Points on a hilly landscape, in no order, each with its height.
A climber steps from a point to the highest of its 3 nearest points, and stops where none of them is higher. Distance is the straight distance between rows; heights are no part of it.
j131 (h 6.06): 13 9 -12 24 24 -35 35 19 -56 -24 9 -1 -11 -22 5 -30 -24 -20 -11 -25 23 4 18 -14 -3 14 5 14 -21 27 12 -42 17 7 4 -3 -5 -15 0
j901 (h 5.43): 23 -18 -11 -10 2 8 -14 -21 -17 -14 12 2 8 7 16 -31 12 11 -8 -7 6 -9 18 7 -20 3 15 3 46 -9 19 -30 8 21 7 -8 4 -6 -15
j43 (h 5.81): 10 -19 -30 -18 -7 26 -36 -2 -32 -38 26 -2 16 -19 -21 -24 -54 34 12 -34 -18 -40 25 2 -16 1 34 63 43 -11 26 9 -8 -5 -43 -14 14 22 -34
j322 (h 3.36): -12 -23 4 3 16 -8 -28 48 10 -11 11 7 -26 -33 1 7 -18 -21 8 26 -15 10 -49 7 17 -23 48 0 -24 29 9 30 -3 -59 8 -6 24 2 11
j546 (h 6.20): 12 -13 -11 9 2 20 -12 -28 18 2 27 -8 1 4 -2 0 -6 7 2 -10 -19 3 39 3 12 8 -18 4 19 -33 4 -13 15 6 -11 37 -3 13 -15
j798 (h 6.62): 17 9 27 -2 -2 -12 27 -18 2 18 -17 -4 27 16 20 5 20 -1 -10 3 10 5 29 -17 -6 36 -15 -24 6 -11 14 -41 15 40 9 8 -8 -8 7
j100 (h 3.40): 11 -26 4 15 -27 39 -38 -17 60 -5 -14 -10 -10 1 -10 38 26 1 10 15 -32 -8 -16 20 3 -6 -15 -4 1 -28 -12 43 -12 -20 9 20 -8 13 -9
j828 (h 5.44): 15 -25 -1 -21 -16 32 -24 -8 36 -1 -31 14 -2 16 4 10 34 4 -10 35 -13 -4 -12 10 -32 -11 2 -33 12 -5 0 2 -23 17 18 -12 12 10 -8
j984 (h 1.95): -7 14 -3 -9 20 -40 9 44 -25 -9 -17 17 -28 -36 10 -9 -28 0 15 11 -1 4 -40 -4 -16 -33 25 8 -28 32 16 11 -2 -41 -2 -28 24 -17 10
j869 (h 5.62): 24 -24 -10 22 16 27 -16 -26 -2 -9 41 -17 10 3 1 -20 -17 10 -6 -24 -17 -1 35 3 14 13 -20 34 45 -46 16 -14 26 -4 5 24 -5 11 -34
j741 (h 5.20): -31 15 2 26 2 -18 30 -16 -13 13 17 -7 -1 -1 -3 8 -12 -10 6 -13 11 0 51 0 34 17 -46 23 -15 -11 -34 3 30 16 -24 18 -31 -7 25
j882 (h 5.26): 11 -12 5 -41 -14 23 5 -22 11 19 -53 9 12 23 17 -9 38 7 -18 32 10 -10 -11 4 -33 8 20 -62 17 -10 16 -18 -5 47 18 -30 7 -2 -8
j497 (h 4.52): 10 2 5 -7 -16 -6 32 3 -40 17 -48 24 7 -1 10 -5 14 -32 -4 -14 42 21 -7 -3 9 6 -9 -15 -21 17 -8 -41 -3 13 5 -23 3 -28 39
j292 (h 7.92): -4 -8 -17 2 -2 14 -20 -1 19 -27 27 -11 -17 7 -5 1 -17 21 3 -5 -30 -9 9 5 -9 -20 -12 27 18 -17 -6 26 -9 -9 -17 11 -9 12 -38
j737 (h 5.01): 16 -27 -7 5 20 -43 -22 28 -4 -31 47 -18 2 -20 -3 -17 -32 18 1 -10 -7 -5 -51 -7 10 -8 90 4 8 22 48 -25 1 -23 32 -20 27 5 -24
j813 (h 5.05): -11 20 5 14 34 -45 8 35 44 12 9 -31 -25 8 -32 25 -19 37 -28 34 -37 5 -22 -14 -9 -18 -19 -18 -12 7 -10 22 20 -10 10 25 11 29 -29
j387 (h 6.23): 14 18 1 11 -16 -8 11 -30 -42 13 -24 9 28 -4 9 -37 26 0 -6 -16 31 5 38 -3 7 12 -12 3 1 -12 -16 -43 18 35 -12 -17 -3 -40 20
j19 (h 7.56): 34 -16 6 -37 4 -29 30 22 -13 13 -28 10 1 29 11 -13 26 -20 -2 17 19 19 -34 -14 -16 17 40 -54 0 29 31 -46 15 22 55 -30 15 -7 2
j502 (h 4.42): -10 14 -15 -15 -27 19 -44 4 -15 -4 6 29 2 -10 15 -31 -9 -4 14 -26 11 -30 12 -3 -6 -5 5 64 19 -6 -11 24 -25 -30 -51 -13 16 -2 -4
j91 (h 7.71): 17 12 13 -18 14 -35 46 -3 -10 6 -3 -7 6 9 2 -10 10 17 -1 16 19 11 -2 -20 -20 19 1 -30 -14 27 24 -47 7 43 19 -15 -3 -11 -11
j693 (h 3.94): 27 -26 -15 3 -10 47 -41 -27 10 -13 25 4 15 -8 0 2 -3 8 18 -1 -24 3 -1 27 -2 -9 11 20 33 -21 2 9 -21 1 -22 -13 6 14 -15
j111 (h 6.07): 1 19 -6 -15 -20 -11 -1 -6 -48 -12 -8 24 22 -6 6 -47 5 6 -12 -41 30 -26 17 2 -19 -12 -1 34 16 -13 -10 -15 6 -7 -45 -10 6 -21 -2
j458 (h 6.92): -17 36 5 -23 6 -40 38 2 -44 7 2 -4 4 6 -8 -30 -17 39 4 -12 22 -36 33 -11 -5 -13 -29 15 -13 20 4 5 -5 37 -36 -19 -9 -2 -21
j565 (h 2.99): -1 17 25 -14 -11 -6 22 -22 38 28 -30 -4 14 42 7 28 39 12 -5 3 2 -15 17 -17 -13 9 -13 -59 1 -31 17 22 5 48 12 6 -14 2 -32
j735 (h 2.34): 1 -18 -4 19 -20 31 -28 -24 53 -14 9 -5 -2 -12 -18 51 6 -24 -4 1 -30 8 -7 7 35 8 -19 -3 -1 -36 -24 1 3 -36 31 35 -6 30 0
j564 (h 6.31): -33 40 32 -5 -15 -6 12 3 17 21 -35 2 -15 8 2 39 1 -5 7 1 14 -12 -3 15 10 8 -39 -32 -19 -4 -19 62 -8 8 -12 14 -20 -4 11
j789 (h 5.22): -14 42 4 -4 -39 19 5 -26 19 24 -29 -1 8 18 1 16 35 -17 -1 -16 14 -26 34 13 9 15 -29 -11 -11 -6 -21 29 -11 9 -10 23 -23 -11 25
j404 (h 4.15): 8 -33 -11 15 18 -3 -42 3 10 -23 39 -1 9 -7 -3 4 -30 -6 2 6 -13 28 -30 11 21 -6 56 20 -4 18 16 -5 -20 -37 20 -17 15 9 1
j402 (h 4.53): -31 -3 -18 21 -9 23 -11 -4 24 -13 13 -6 -8 -14 -4 7 -11 -15 15 -5 -18 12 0 7 23 3 -25 30 -14 -25 -39 11 -17 -20 7 34 -14 16 0
j768 (h 6.05): -1 -5 21 -32 20 -58 39 46 -29 13 -33 -14 -25 5 3 -2 -1 -4 11 34 6 10 -61 -17 -9 -22 34 -37 -35 50 14 -6 18 0 14 -40 6 -20 14
j6 (h 5.09): 6 -12 -18 -31 -11 23 -14 -2 -14 -18 -4 15 12 20 4 -28 7 28 11 -9 -10 -23 8 9 -37 -15 29 12 20 -8 34 -3 -12 9 -14 -31 1 8 -31
j232 (h 6.27): 0 21 18 -15 -23 0 5 -27 -19 23 -32 8 28 22 4 -22 26 9 -15 -15 35 -6 40 6 -9 3 -11 -12 6 -15 -14 -19 2 21 -15 4 -5 -36 1
j53 (h 6.21): 14 -21 -5 -8 -14 32 -51 -15 19 -23 27 -43 3 13 -11 1 -15 12 10 -28 -35 -38 42 15 11 -12 -27 36 50 -52 6 22 25 -5 -21 32 -16 18 -24
j99 (h 7.61): -10 11 13 1 5 -4 7 0 -14 -1 17 -15 4 3 -6 -7 3 16 -9 -5 2 2 47 -4 12 3 -28 13 7 -14 -7 -12 13 21 -17 23 -13 4 -14
j181 (h 5.35): -32 10 -6 22 10 -15 8 20 -2 -16 8 9 -23 -11 0 4 -29 6 13 -9 -12 12 5 -5 4 -19 -17 28 -27 8 -21 8 1 -21 -6 12 -2 16 1
j217 (h 5.98): -6 -15 -6 20 7 0 -25 31 8 -15 7 9 -20 -19 6 -4 -29 5 14 18 -14 -4 -15 12 -16 -19 16 30 -14 12 12 38 -22 -35 -21 -1 20 9 -9
j504 (h 6.01): 30 3 16 -36 -13 -13 8 -26 -26 15 -29 10 27 10 14 -39 40 23 -7 2 40 -8 21 1 -27 -1 9 -12 4 -21 -5 -48 1 39 -26 -26 2 -31 -6
j467 (h 7.22): -19 20 2 11 11 -11 8 13 28 -8 20 -14 -15 13 -12 1 -28 36 2 4 -25 -13 16 5 -10 -14 -42 -1 -8 -12 -22 31 7 4 -17 23 -16 22 -28
j715 (h 5.79): -34 21 6 13 49 -42 49 -6 -49 14 13 -1 -11 -5 -3 9 -29 4 11 -22 14 12 17 -5 19 14 -33 14 -21 15 -19 -6 31 29 0 5 -23 -1 22
j66 (h 6.59): 10 23 11 -6 -7 -9 7 -20 -37 11 -13 -15 25 10 -5 -27 17 21 -22 -23 25 -18 47 -10 4 16 -17 14 -1 -16 1 -33 17 39 -31 0 -2 -27 10
j300 (h 4.68): 14 -19 -7 15 15 9 -4 -6 46 -12 28 -23 6 3 -15 25 -15 20 -15 24 -43 14 -12 -19 6 4 0 -18 -2 -15 17 -5 18 -11 13 31 -3 35 -32
j107 (h 4.26): 6 10 3 25 30 -24 44 -9 -20 10 9 -2 -8 -8 5 2 10 -19 3 2 17 33 27 -27 13 36 -19 0 -13 6 7 -44 38 15 25 16 -13 3 3
j771 (h 4.66): 39 -33 -32 17 22 4 -23 -17 -18 -33 40 -4 24 -6 6 -23 -15 -7 -1 -21 8 9 20 5 1 -2 32 29 40 -7 23 -35 11 -12 25 -15 15 3 -5
j30 (h 4.17): 5 -20 -19 19 -9 30 -43 -15 2 -15 6 14 10 -20 10 -13 0 -27 17 -25 1 18 16 14 20 -1 -1 39 3 -9 -10 -13 -22 -34 23 13 6 1 13
j288 (h 6.51): 38 4 7 10 24 -39 55 -1 -45 2 5 -11 -3 -10 3 -30 5 -21 -2 0 40 20 2 -23 -15 29 -3 -15 -12 20 20 -62 21 32 30 -20 3 -16 14
j613 (h 5.30): 7 -26 -23 47 43 -12 6 -5 -12 -19 64 -30 2 -21 -15 -9 -48 6 -20 -22 -36 -16 16 -10 31 24 0 44 19 -14 19 -39 28 2 9 50 -1 44 -25
j435 (h 6.04): 18 -11 -5 19 -13 22 -28 -22 -42 -8 -1 31 29 -10 14 -33 13 -18 12 -20 5 -3 27 12 1 -12 15 41 28 -23 -40 -25 -11 -18 -15 -6 12 -31 23
j419 (h 5.82): -9 5 -5 -31 -6 7 -8 6 -11 -10 13 -35 -3 16 -8 -29 -13 35 8 -34 -6 -41 38 -1 -21 -9 -14 23 25 -19 5 24 4 25 -33 9 2 4 -39
j607 (h 6.48): 31 -43 3 -5 14 20 -49 -26 31 -7 40 -23 25 -1 10 20 -4 -9 -9 7 -14 27 -42 -14 22 -8 39 -27 30 -8 29 -13 0 -5 31 -6 13 12 -2
j93 (h 5.83): -5 -15 -7 27 40 -11 -12 17 12 -20 43 -41 -11 -14 -22 1 -41 36 -15 -4 -38 -8 -4 -11 19 -19 -1 26 -1 -7 2 -11 17 -16 8 30 16 35 -37
j287 (h 3.22): -32 32 28 -31 10 -28 25 16 6 14 -40 6 -15 19 3 19 11 22 11 28 20 2 -4 -2 -20 -7 -26 -51 -31 19 3 36 -6 31 5 -21 -12 -16 -7
j412 (h 7.34): -17 24 4 -24 -25 10 31 6 16 27 -59 17 9 9 21 47 42 -25 -1 5 21 13 -11 -9 15 33 -7 -45 -23 2 -14 -32 -16 24 45 -10 6 -22 47
j640 (h 3.15): -12 23 17 -1 9 -21 42 12 28 16 -16 -4 -14 20 -15 35 1 27 -6 22 -8 9 -7 -14 -8 7 -34 -48 -28 5 -5 12 11 24 21 21 -13 18 -21
j776 (h 2.20): 11 6 4 37 29 -30 26 10 22 13 8 -28 -5 8 -17 17 -19 4 -20 5 -16 15 -4 -47 22 27 -19 -29 -17 9 10 -28 33 14 18 41 -11 29 -8
j970 (h 4.86): -7 19 -13 -17 -19 10 -13 17 -7 -10 -16 30 -2 -14 13 -26 3 -13 6 -1 10 -14 -4 16 -4 -3 -5 29 3 10 -18 40 -27 -17 -58 -6 10 -5 9
j24 (h 8.19): -13 36 24 -8 -42 7 0 1 12 28 -34 12 -15 20 11 13 34 3 -2 4 22 -27 3 21 -16 -8 -24 -28 -13 -2 -18 67 -22 0 -24 -2 -5 -16 21
j594 (h 3.83): -27 29 16 -15 7 -7 44 22 -2 16 -28 -1 -26 7 -3 24 -5 7 11 30 0 23 -27 -6 6 8 -9 -31 -34 25 -14 16 -3 4 14 -5 -7 -15 23
j601 (h 5.56): -42 11 -15 20 18 -6 13 31 -20 -27 48 11 -14 -23 -13 -6 -74 4 10 -30 -23 -22 10 -1 9 -24 -8 65 -5 -2 -13 17 17 -33 -14 21 -2 25 -11
j586 (h 1.42): 10 -23 -1 26 15 -11 -10 -2 -3 -17 36 -8 5 -9 2 -14 -21 -21 0 -9 -9 24 -3 -10 17 15 12 5 1 5 12 -35 18 -16 35 25 4 7 1
j876 (h 6.60): 14 -30 -5 -20 5 13 -11 28 3 -2 -9 5 -2 1 14 5 16 -29 4 24 14 24 -41 -11 1 9 37 -27 -7 33 18 -33 7 -17 59 -27 14 -9 15
j931 (h 7.47): 6 4 -4 -17 -24 10 -7 14 -12 11 -55 39 24 3 3 -12 25 -16 -5 14 33 -8 -13 18 -24 2 19 -27 -5 13 -20 -17 -20 2 -17 -29 10 -32 19
j42 (h 4.65): -10 1 -25 13 23 -4 13 12 -38 -29 21 29 3 -27 15 -17 -25 -22 10 -26 19 -10 -4 -11 4 -6 31 47 9 17 -10 -27 -3 -34 -4 -11 9 -22 1
j575 (h 5.64): 18 -18 -11 2 33 -19 3 14 -43 -42 40 -5 -13 -25 -12 -23 -48 25 -6 -31 9 -11 -1 -10 -5 -2 44 44 7 19 37 -28 11 -16 9 0 12 12 -37
j448 (h 5.28): 30 -26 -11 11 9 19 -9 -26 43 8 18 -9 6 16 -4 16 0 8 0 15 -22 9 -5 -17 9 23 -1 -18 28 -24 12 -15 -2 2 12 32 2 8 -23
j173 (h 5.85): 26 -39 -17 -23 13 15 -25 -19 -3 -6 10 9 3 -9 8 -24 7 9 -2 18 -8 6 -13 7 -8 -1 43 -5 20 6 18 -23 -15 -8 11 -13 17 -5 -15
j34 (h 0.83): 15 -14 2 18 33 -41 23 11 -6 -11 32 -6 -4 -4 -7 -5 -17 10 -10 -2 -6 8 -11 -25 -6 6 18 -1 -15 11 39 -41 17 11 20 13 1 8 -29
j117 (h 0.41): 4 -2 -11 30 19 -23 18 -5 -26 -1 19 8 -8 -6 8 20 -17 -48 3 -14 14 33 -10 -11 15 8 6 3 -5 34 3 -32 7 -14 28 -11 -4 -14 31
j816 (h 3.30): -26 20 9 25 -2 8 2 -13 15 3 -2 -12 -7 1 -17 13 -3 -21 17 -1 -4 3 11 4 7 8 -40 10 -17 -17 -22 9 9 -2 -17 31 -32 15 13
j541 (h 4.06): 7 -39 1 15 -24 40 -48 -3 51 -14 4 1 -11 -9 4 2 10 11 6 28 -21 -10 -12 22 -21 -19 10 4 21 -1 1 67 -27 -3 -21 -6 4 21 -15
j68 (h 6.39): -16 22 9 -8 14 -24 21 8 -5 -1 -10 3 -27 6 -6 5 -11 27 22 15 -2 3 0 -1 -17 -27 -23 -13 -23 12 1 22 -7 -4 -14 -2 -13 7 -13
j258 (h 5.99): 9 -13 -29 -12 -28 38 -44 -14 -6 -19 29 -29 17 0 2 -28 -14 14 18 -43 -9 -37 45 3 -12 3 6 52 43 -25 11 26 -5 4 -43 10 -2 4 -18
j633 (h 1.65): -5 -8 -7 9 -31 57 -14 -2 56 12 -15 5 -12 -9 3 51 25 -17 9 16 -14 19 -17 7 18 18 -19 -17 -14 -39 -9 -3 -10 -18 36 29 -9 10 24
j764 (h 5.67): -4 45 21 -10 -36 13 -7 -31 -28 19 -27 19 37 7 -1 -23 21 -7 -5 -30 48 -17 22 4 14 -15 -11 -2 1 4 -35 5 -17 5 -33 -4 -13 -29 48
j834 (h 8.24): 15 12 -5 10 23 -62 69 5 -67 -11 -5 -3 -11 -23 -5 -15 -29 9 6 -17 45 16 4 -18 8 11 -3 29 -24 28 9 -30 29 31 -4 -33 -11 -14 8
j206 (h 5.74): 6 1 -8 -19 -21 16 -13 7 -8 12 -26 43 -3 -6 13 -20 33 2 -3 2 16 -18 -24 33 -19 -15 16 8 7 14 -6 37 -26 -21 -37 -23 27 -9 7
j592 (h 4.54): 4 -32 -8 -11 -24 43 -20 -3 10 18 -28 40 -1 5 16 0 29 -25 -9 28 -8 5 -23 29 -3 7 31 -19 5 4 1 1 -26 -10 36 -27 17 4 28
j374 (h 4.74): 2 -34 0 -11 -24 35 -26 6 29 11 -28 23 -16 -1 12 -9 23 -11 3 28 -3 -27 -18 45 -30 -18 22 -6 19 7 8 60 -28 -13 -15 -35 38 4 -11
j612 (h 3.28): -19 3 9 -11 3 -10 33 23 29 16 -15 -12 -9 20 3 54 7 -20 -10 4 -5 31 -28 -29 15 16 -6 -54 -20 17 5 7 14 19 50 7 -1 1 29
j812 (h 5.48): -8 26 25 2 8 -20 33 -25 -33 24 -14 3 21 3 0 6 15 -1 3 -6 21 8 31 -16 9 15 -22 -10 -20 14 -8 -19 8 36 5 -6 -13 -12 20
j862 (h 7.65): -29 34 7 -5 4 -12 16 24 -19 -1 -10 15 -16 -13 6 -16 -6 -2 15 -5 13 1 9 7 -3 -11 -9 17 -25 22 -15 14 -9 -3 -32 1 -6 -24 0
j642 (h 2.18): -26 8 15 12 13 -15 35 -12 -5 17 -4 3 -10 -6 -10 42 -9 -30 13 -16 15 31 -1 -3 24 27 -28 -5 -22 -6 -9 -17 16 9 21 9 -24 -1 45
j362 (h 7.50): -13 -8 -8 12 21 -4 -22 16 -28 -40 50 7 -2 -24 -8 -10 -59 5 9 -13 -16 -4 -7 2 19 -24 35 55 -8 27 17 15 7 -52 3 -3 18 5 -13
j88 (h 6.00): -27 18 -5 3 -22 33 -36 -2 17 -17 28 -26 5 -3 0 -16 -17 -14 8 -35 -6 -31 13 13 25 -6 -41 49 16 -47 -27 52 -6 -31 -51 48 -20 25 -6
j604 (h 7.86): -24 25 32 -13 27 -49 44 -3 -38 22 -4 -23 -18 -4 -12 6 -25 37 4 5 17 -2 17 -9 21 -12 -48 -15 -17 24 7 11 32 35 -3 -10 -36 5 9
j235 (h 4.69): 33 -42 0 27 -21 39 -43 -36 51 0 24 -26 16 -6 -10 45 -2 9 0 25 -48 3 -14 -4 15 -8 -2 -9 38 -33 3 -1 6 -3 10 13 3 29 -18
j603 (h 6.56): -20 61 26 -7 -27 -7 -1 -12 0 8 -19 0 10 23 5 -9 20 -9 -12 -11 34 -27 18 -1 -5 0 -33 -2 3 5 -31 51 -11 13 -46 0 -23 -20 10
j711 (h 6.40): -2 21 -4 -2 -8 9 -5 3 35 2 -16 -10 -16 31 -6 20 17 13 -2 11 -12 -3 -1 19 -15 -7 -35 -25 -6 -17 -11 64 -11 1 -19 24 -9 19 -25
j466 (h 6.97): -8 -16 -21 16 -23 38 -22 -22 12 -16 30 -18 1 -6 3 -5 -24 -1 7 -24 -22 -3 22 16 8 2 -18 48 15 -20 -7 12 7 -16 -14 18 -6 19 -10
j733 (h 5.84): 6 10 -14 -4 11 -2 18 -5 -40 -22 5 10 21 -9 3 -24 -6 1 2 -30 15 -2 31 -3 -3 -2 -1 32 -1 -10 2 -45 6 6 -19 -20 15 -19 -1
j960 (h 1.85): -15 9 1 17 -3 5 11 -2 45 8 -4 1 -4 4 0 40 3 -19 3 -1 -17 19 0 -24 28 11 -25 -8 -15 -11 -14 -15 16 3 12 28 -14 8 2
j779 (h 6.76): -4 -19 -23 15 20 -2 -17 7 -5 -27 55 -12 -4 -20 -23 0 -44 11 4 -21 -35 -14 8 3 3 -7 5 37 13 -6 -5 3 7 -6 -1 17 -1 32 -28
j788 (h 6.03): 20 42 33 -26 -24 -23 0 -22 -21 17 -30 -19 31 32 5 -42 30 24 -15 -19 47 -48 32 -8 -17 -1 -25 -19 4 -6 0 22 2 46 -38 -7 -14 -23 -7
j980 (h 6.37): -11 -3 -25 -3 1 12 -27 13 5 -21 29 18 0 -18 1 0 -30 -8 10 -16 -18 -8 8 14 6 -17 4 60 -3 -3 -12 15 -12 -27 1 -14 11 4 -11
j646 (h 6.26): -21 75 36 -10 -44 -13 6 -12 13 32 -39 -7 4 19 1 23 42 -11 -17 5 22 -53 2 -3 -2 14 -38 -39 -3 13 -16 82 -21 13 -19 -8 -25 -32 41
j877 (h 6.09): -1 14 6 -11 -2 2 13 -9 -19 13 -30 22 -6 12 10 -21 16 9 8 -2 28 -9 1 -4 -5 -1 -1 -8 -17 6 -7 -5 -13 13 -11 -17 -4 -25 10
j802 (h 6.71): -12 19 17 -25 22 -51 43 22 -37 2 -3 4 -27 -2 1 -17 -19 25 -2 10 13 9 -27 -20 -6 -17 14 -14 -30 33 19 -8 13 10 7 -21 -1 -16 -15
j109 (h 3.39): -4 21 0 -2 19 -38 57 4 -65 0 -16 22 -3 -12 -13 -8 -6 -30 10 -17 25 29 -45 -9 5 10 19 -10 -30 40 -8 -21 26 -3 10 -41 2 -42 41
j89 (h 3.87): -23 4 -8 29 4 -2 -15 35 27 -4 7 -3 -25 -35 -6 10 -36 1 -4 44 -50 15 -31 11 15 -26 5 15 -26 4 -13 59 -11 -45 -11 15 10 22 1
j935 (h 5.80): 10 5 -10 6 -3 -13 10 -4 -33 -7 -7 13 17 -3 15 -12 11 -20 -5 -15 22 23 11 8 -5 9 3 13 12 -1 -15 -56 -5 -3 5 -18 8 -34 19
j593 (h 4.91): -14 7 7 -20 -12 7 19 25 0 17 -53 22 -10 -3 6 26 16 -10 5 13 9 15 -24 7 -6 5 -8 -39 -24 22 -19 8 -20 3 4 -19 1 -19 33
j309 (h 1.51): -6 -11 13 26 20 -28 7 22 35 15 12 -25 -7 9 -18 57 -8 -13 -34 24 -42 29 -39 -51 27 4 14 -29 -15 -6 -8 -28 14 -12 37 44 -2 29 0
j161 (h 4.67): 16 -37 -13 2 -7 47 -35 -28 33 11 -4 5 9 0 15 18 23 -6 9 21 -17 12 1 10 0 16 10 -6 36 -23 6 -11 -7 3 24 9 5 8 -7
j73 (h 5.73): -19 7 -6 -15 -25 23 6 -1 6 25 -35 15 -4 -2 8 11 39 -17 -5 4 19 10 8 17 -10 12 -1 -25 -6 -16 -3 -3 -23 7 10 -17 -4 -13 26
j453 (h 6.55): 5 -32 2 -11 9 3 -7 16 38 -13 17 -7 -2 4 0 4 -1 8 -6 17 -17 14 -22 -4 -8 -3 41 -28 4 10 17 -5 -6 -9 15 4 12 9 -18
j991 (h 3.62): -3 32 13 31 -16 -6 21 -23 -22 27 -14 -5 15 -4 -5 5 18 -26 3 -23 32 2 56 -1 24 20 -42 1 13 -14 -32 -28 19 25 -7 27 -19 -34 44
j394 (h 2.79): -5 -21 2 -3 -43 50 -18 6 29 12 -31 17 -8 0 5 20 36 -32 3 12 0 -14 -6 52 -18 7 -4 -10 -4 -17 -7 42 -28 -21 10 -6 8 16 24
j487 (h 3.21): -2 -27 10 32 18 -5 -22 6 26 0 42 -21 1 -10 -11 40 -11 -20 -7 8 -27 34 -31 -11 33 11 18 3 -5 -2 -8 -12 1 -34 34 36 -17 15 7
j452 (h 5.55): 14 -26 13 23 17 -17 -30 6 27 -9 62 -24 -1 -11 -22 19 -19 -4 -19 22 -40 22 -40 -11 35 -18 47 -4 9 15 24 -7 14 -18 20 6 26 27 -11
j803 (h 5.78): 12 -12 6 -27 7 12 13 26 26 15 -17 13 -7 9 1 10 10 15 -10 31 -9 -7 -10 4 -32 -17 13 -39 -15 16 15 22 -5 5 3 -9 8 6 -17
j761 (h 4.94): 9 -7 -12 -12 7 18 10 -6 24 8 -5 6 13 12 -5 -2 12 3 3 10 -8 17 10 -2 -4 5 -4 -23 -3 -18 16 -23 6 7 17 21 -3 -3 -2
j671 (h 3.91): 2 12 -8 -5 -34 38 -26 -23 1 -4 -15 6 7 -7 10 -15 21 -24 11 -17 13 -14 16 22 -15 16 8 30 18 -28 -22 18 -28 -18 -35 -1 -2 3 16
j568 (h 4.51): -10 -10 6 8 1 4 17 18 30 -2 -1 2 -14 -9 0 36 -1 2 -4 28 -20 35 -22 2 -2 -6 13 -12 -22 3 -12 26 -12 -14 19 8 7 7 6
j872 (h 6.28): 5 24 6 -43 -16 1 0 3 -11 22 -43 5 11 14 8 -31 39 28 -7 16 30 -34 -2 13 -43 -5 5 -34 2 -3 2 28 -13 26 -34 -42 -4 -5 -10
j371 (h 7.55): 21 -45 4 -13 13 -4 -32 13 14 -2 13 -1 -1 3 -7 9 9 -12 -4 23 -5 23 -58 -5 9 -11 61 -30 7 26 31 -17 -3 -15 41 -25 16 9 2
j31 (h 3.49): -8 -13 -12 43 25 -21 28 10 -13 -14 49 -17 -12 0 -8 7 -25 1 -12 -12 -28 0 21 -8 25 20 -39 6 -13 -9 0 -20 32 14 18 42 -13 21 -9
j279 (h 4.55): -45 38 34 0 0 -30 23 -33 -33 32 -19 -20 14 14 -10 -6 10 -5 -5 -7 35 -23 30 -20 26 4 -44 1 1 16 -23 24 6 20 -18 6 -45 -25 43
j172 (h 6.49): 6 6 6 -10 -22 25 -16 -10 37 14 -24 -1 -5 27 3 -5 40 2 1 15 -1 -28 12 17 -40 -9 -8 -28 14 -11 -6 62 -24 -2 -28 3 0 12 -9
j143 (h 2.28): -6 -8 26 -1 20 -36 22 26 7 1 7 -16 -9 13 -9 27 2 -22 -4 17 5 36 -50 -36 21 9 34 -41 -13 17 13 -30 13 -3 36 -1 -5 6 7
j106 (h 6.02): 17 -9 -11 1 -2 8 -10 -6 12 3 -6 20 8 6 22 -17 14 -1 -3 6 6 6 11 9 -21 2 11 13 -1 0 7 -16 -13 -6 -2 -13 3 -2 1
j252 (h 7.33): 21 -4 -13 -5 -10 28 -20 -32 -16 15 -19 24 18 2 17 -21 35 -16 2 -3 11 17 21 19 -10 8 14 0 32 -14 -2 -47 -10 5 10 -17 3 -28 17
j769 (h 8.70): 10 -22 -26 19 -5 21 -44 -1 66 -18 20 -37 -10 13 -8 29 -5 28 -7 19 -53 -24 -25 16 -7 -14 -33 1 35 -20 1 50 -16 0 -28 28 7 35 -34
j548 (h 4.79): 1 10 8 -14 -2 -14 27 9 -18 19 -31 -3 3 12 0 28 19 -37 3 -4 22 43 -37 -23 8 17 8 -34 -23 25 5 -40 12 11 46 -18 -1 -25 54
j992 (h 6.47): -18 26 -6 -15 3 -11 24 13 -35 -21 -5 16 -1 -1 -4 -35 -12 7 9 -22 11 -14 9 -9 -25 -11 11 30 0 10 7 3 -17 -16 -28 -31 6 -18 -6
j170 (h 6.68): -1 17 2 -28 -15 -6 11 10 -21 21 -30 32 5 -10 3 -21 34 -1 12 14 40 -21 -16 19 -19 -22 8 -14 -3 11 -15 11 -19 -1 -38 -44 15 -32 17
j294 (h 7.68): 0 -25 -26 -2 7 23 -42 14 13 -16 11 14 -10 -17 -4 -11 -28 22 15 -3 -16 -9 -6 18 -14 -27 28 34 12 6 24 29 -25 -23 -13 -9 26 18 -22
j863 (h 7.02): 17 -21 -13 -18 11 -8 19 5 -19 -4 -16 -3 5 12 -2 -37 9 2 -1 -5 6 15 -5 -11 -28 4 22 -9 -2 19 17 -46 7 14 20 -25 10 -12 -15
j247 (h 5.37): -1 0 2 18 23 -10 -29 22 31 -12 38 -39 -18 4 -36 14 -27 50 -26 21 -61 -3 -20 3 6 -36 -15 12 9 5 6 26 7 -20 -10 19 5 38 -44
j121 (h 3.44): 13 -47 1 3 -27 59 -44 -17 12 3 1 25 0 -11 32 6 30 -24 -2 23 -11 -6 -20 40 3 7 19 -11 13 6 -4 16 -23 -15 23 -28 24 11 26

Call two points neighbours if one is among the 3 nearest of the other. Go from one point of each pair to the other, from neighbour to neighbour, staying as high as possible. Name the lowest point that can't be avoided.
j91 and j252 | j106
j931 and j412 | j73
j604 and j769 | j68
j769 and j24 | j711
j371 and j91 | j876
j91 and j834 | j288
j862 and j604 | j458
